Points on a hilly landscape, in no order, each with its height.
A ball rolls from a point to whichever of its 2 nearest points has the largest drop for the distance, and stops where none of them is lower. Distance is the straight distance between rows; heights are no part of it.
J_214 h=866: [141 142 107 137  99  88 126 129 142 125 168 125  78 125  97  74 147 118
  88 103 162 185]
J_845 h=296: [ 82  79 171 111 132 111 147 162 104  99 134 124 109 132 105 121 196 148
 136 144 147  93]
J_864 h=523: [148 131 148 136 122 135 117 133 136 114  97 115 147 118  98  82 120 189
 109 109 160 179]
J_953 h=406: [102 140 133 148 132 109 198 129 123 125 128 120 118 125 164 160 136  92
 130 131 109 120]
J_344 h=557: [147 130 120 200 163 101 102 115 137 143  92 128 150 166 142  90  84 164
 121 122 113 125]
J_294 h=281: [150 145 121 111 126 181 111 134 152 150 103 125 183 101 109 137  96 153
 124 118 137 141]
J_356 h=736: [153 159 108 108 101 160 126 101  87 116 151 116 149  64 140 154 102 143
 146 105  77 176]
J_487 h=358: [123 135 109 202 165  74 138 104 124 130 125 101  99 189 164 121 125 126
 135 116 111 136]
J_936 h=388: [156 172 116 134 108 155 103 128 164 129  91 138 178 118  99 129  74 163
 115  96 115 180]
J_858 h=495: [130 140 100 145 158 123 148 120 113  88 150 113 142 100 128 164 126 128
 145 120 120 127]
J_868 h=875: [151 148 112 131 118 107 108 141 163 112 156 155  88 115  63  61 123 145
 114 118 188 173]
J_530 h=321: [143 105 162 138 137 117 108 152  79 111 100 102 119 139 137  81 163 167
 124  84 162 132]
J_760 h=808: [145 154 117 182 106 138 139 107 113 148 169  98 137 125 177 157 106 119
 114 110  26 180]
J_10 h=682: [133 103 174 106 135 137  99 155 156 142 128 182 134 146  80  84 120 179
 134 162 201  95]
J_802 h=508: [147 136 114 127  55  96 120 128 131 139 149 158 140 120 126 121 119  99
  72 104 119 163]
J_736 h=373: [ 93 115 167  62 137 158 123 157 141 139 162 134 120 124  83 180 165 149
 161 180 143  81]
J_496 h=724: [155 134  77 122 157 170 108 124 141 145  93 106 175 120 157 135  95  90
 151 166  96  82]
J_383 h=475: [140 149 128 138 125 118 143 111  82 108 151  94  94 104 135 121 144 160
 143  73 135 204]
J_954 h=214: [110 129  99  90 154 142 168 112 134 139 118 117 160 101 143 177 124  94
 153 168 123 101]
J_249 h=422: [117 135 116 133  78  86 154 139 143 128 145 174 116 153 131 121 129  73
  99 130 133 129]
J_316 h=835: [120 143 113 196 128 114 128 105 175 154 143 115 142 180 128 129 106 122
  96 135  78 162]
J_12 h=227: [111 104 165  89 115 117 124 170 109 110 166 142  90 144  87  79 189 166
 137 133 176 108]
J_124 h=554: [167 135 139 106  64  88 120 151 104 141 140 149 124 128 135  90 134 130
 108  89 145 167]
J_365 h=638: [136 103 160 141 140 107 100 126 147 137 107 206 137 148 102  85  95 138
 128 163 185  88]
J_147 h=497: [ 73 131 118 124 145 136 186 105 132  90 104 119 110 103 152 212 138  66
 140 149  95  79]
J_546 h=732: [158 121 168 132 129 104  97 134 139 126 106 149  88 162 105  43 121 183
 123 105 214 154]
J_752 h=492: [136 127 131 125 141 108 122 124  86 119 132  97  62 136 124  82 166 166
 136  80 177 189]
J_614 h=454: [142 145 113 158 116  97 134 100  60 127 153  90  86 140 174 114 133 124
 129  69  97 195]
J_579 h=594: [145 121 147 173 132 100 115 127 146 141  97 165 159 155 120  98  90 144
 112 131 165 104]
J_398 h=550: [173 129 168 101  90 145  88 154 157 126  81 141 152 107  91  98 114 204
 133 116 159 172]
J_545 h=689: [131 143  66 152 153 161 112 113 155 152 120  93 168 116 165 160 101  85
 123 147  53 101]
J_372 h=110: [103 102 136  63 118 174 117 148 122 132  86 133 160  96 150 155 141  87
 147 167 100  59]
J_798 h=229: [163 125 126 143 103 123 126 156 112 131  98 120 184 126 156 114 109 118
 112 100 112  98]
J_560 h=746: [143 122 140 167 143  93 102 123 140 130 120 152  75 180 122  44 127 136
  96  87 206 151]
J_380 h=506: [155 144 138 143 125 100 126 117 129 117 107 101  92 135 114  70 140 182
 123 106 167 203]
J_932 h=467: [172 166 128 160  92 114  92 127 163 135 119 146 146 137 100 102  80 159
  98  87 144 180]
J_793 h=501: [102 149 107 126 114  91 164 137 111  96 183 144  72 122 107 119 159 101
 130 105 156 134]
J_449 h=298: [ 92 147 111 210 171  46 138  83 137 134 127 125  54 208 150 102 129 121
 110 116 148 140]
J_197 h=598: [102 141 112 185 182 109 157  98 172 141 118 124 146 159 132 152  84 112
 113 162 113 113]
J_950 h=707: [131 130 135  86 114 177 133 113  91 123 177 136 131  66 108 166 117 122
 123 106 108 159]
J_462 h=276: [109  98 176  87 142 150 125 167 133 136 123 133 160 124 107 147 147 159
 147 172 145  84]
J_400 h=578: [163 131 161  74  67 149  93 163 129 112 121 150 136  91  83 102 142 167
 117 114 154 177]
J_998 h=377: [ 73 110 152  99 165 142 153 133 139 104 139 140 112 120  88 180 174 143
 159 175 157  68]
J_677 h=556: [128 127 110 169 195 140 162 110 160 130 104 111 149 118 157 161 104 126
 145 174 128  90]
J_740 h=426: [ 98 124 138  83 112 133 138 148 107 105 166 141 136 109 106 158 158 112
 137 133 134 105]
J_61 h=798: [170 118 124  44 100 193  77 141 134 144  89 124 183  89 131 147 118 151
 145 127 109 128]
J_94 h=186: [ 77 141 104 178 130  47 154 114 144 122 135 134  39 201 138 102 149  77
 105 116 140 133]
J_761 h=923: [168  95 115  93 133 164  72 106 177 172  47 139 188 126 135 121  86 133
 109 158 142 110]
J_812 h=521: [130 123 102 149 163 118 172 107 126  88 147  93 123  98 168 201 138 109
 159 136  88 100]
J_608 h=326: [ 80 148 121 157  95  61 175 125 133 120 126 147  89 162 140 121 134  75
 118 120 122 115]
J_732 h=714: [174 115 195 115 111 133  94 136 160 136 106 176 107 144  84  60 115 205
 143 135 205 132]
J_606 h=553: [104 128  98 145 165 161 162 114 127  89 127  99 127  82 174 197 133  69
 164 151  73  63]
J_887 h=836: [149 104 127  44 121 173  76 139 147 150  94 142 181 125 109 135 108 160
 161 159 142  87]
J_254 h=157: [136 118 134 102 156 171 121 139 126 136 113 106 169 103 118 146 126 156
 157 146 136 107]
J_281 h=485: [122 132 127 191 115 118 151 103  80 133 153 108  85 137 195 124 136  91
 109  76  59 167]
J_148 h=470: [127 138 122 119 122 100 144 127 101 117 151 134 126 109 116 134 137 130
 129 109 139 142]
J_432 h=449: [104 136 129 183 145 105 182 110 102 121 145 100  85 147 182 147 143  78
 113  93  96 137]
J_393 h=270: [ 79  89 147 105 156 123 138 135 152 109 122 157 120 138  76 121 140 128
 135 183 173  82]
J_97 h=859: [112 119 110 164 129  83 131 120 117 127 147 104  90 140 132  93 148 115
  86 100 155 179]
J_307 h=288: [158 110 155 132 107 113 123 158  97 129 105 127 154 137 136  92 140 153
 135 120 144 118]
J_161 h=669: [126 127 142  63  77 172 126 132 112 132 194 176 116  71  96 141 140  99
 118 117 148 148]
J_893 h=331: [105 130 121 121 129 111 171 127 147 141 124 143 144 142 126 155 122 101
 128 161 138  99]
J_645 h=765: [163 126 107 125 110 172 126 120  96 137 140 109 158  60 172 150 103  95
 134 134  54 153]
J_931 h=369: [ 72 107 147  76 150 183 128 145 126 118 110 123 133 115 124 192 164 111
 157 173 103  38]
J_831 h=519: [113 103 131 132 199 171 151 122 155 132  88 100 158 107 141 150 121 126
 164 200 136  69]
J_296 h=762: [163 112  97  68 125 194  83 137 117 143  91 102 182  92 158 141 106 111
 148 154  89  99]
J_268 h=427: [168 145 109 165 115 107 134 122  85 128 127 103 134 136 174 108 113 131
 139  84  79 159]
J_187 h=620: [152 128 170  49  62 188  95 154 121 139 165 170 131  85  89 133 143 155
 121 109 143 153]
J_116 h=520: [164 154 123 192 119 103  87 118 167 148 110 133 155 181 116  97  72 172
 104 105 112 158]
J_407 h=461: [ 93  90 152 103 201 164 131 120 151 128 111 121 138 117 111 170 141 157
 175 201 148  63]
J_891 h=790: [163 141 101 169 105 155 119 129 119 123 142 106 159  95 165 132  98 106
 106 103  37 158]
J_422 h=367: [ 75  94 174  84 122 157 135 158  82 121 157 120 131 106 120 154 186 126
 129 142 118  93]
J_733 h=878: [124  97 153  73 148 167  76 116 161 175  79 152 185 145 122 131 102 144
 133 178 154  89]
J_785 h=525: [130 135 114 116 110  80 131 124  75 109 176 141  58 140 129  98 166 104
 120  81 153 163]
J_489 h=462: [ 98 103 152  37 147 194  97 150 107 133 150 123 130 121 106 183 166 136
 168 172 111  66]
J_791 h=124: [111 120 152 104 128 123 140 159 139 119 155 167 101 137  82 106 154 129
 140 141 181  98]
J_256 h=372: [ 66 128  96  84 151 146 159 100 162 121 101 129 124 114 125 196 124  75
 149 174 119  81]
J_778 h=108: [127 117 135 107 117 139 139 155 104 134 100 134 166 106 154 150 135  96
 126 126 115  78]
J_170 h=396: [160 152 105 210 137 102 127 116 107 131 136  82 119 185 192 118 123 132
 141  99  58 141]
J_392 h=644: [105 141  77 157 151 120 137 108 163 133 131 126 161 147 141 177 101  89
 115 150  84 107]
J_237 h=549: [124 161 100 141 117  93 112 106  97 131 167 114  23 171 152  89 159  86
 102  72 147 186]
J_472 h=822: [122 159 102 195 124 109 153 101 141 153 169  95 125 164 150 152 122 124
 105 104  56 174]
J_522 h=850: [116 140 100 178 133  83 151 113 148 127 146 119 120 155 103 132 121 118
  97 131 127 164]

Call two points neighbours if one is among the 2 nearest of the other. Go from one point of each pair to the other, from neighbour to neighbour, staying as low as possible. Name the highest point that can't be avoided.
J_954 and J_254: J_752
J_778 and J_254: J_489
J_791 and J_254: J_998
J_94 and J_954: J_281

For each start below, name the point where the ball stops.
J_760: J_94
J_546: J_254
J_614: J_94
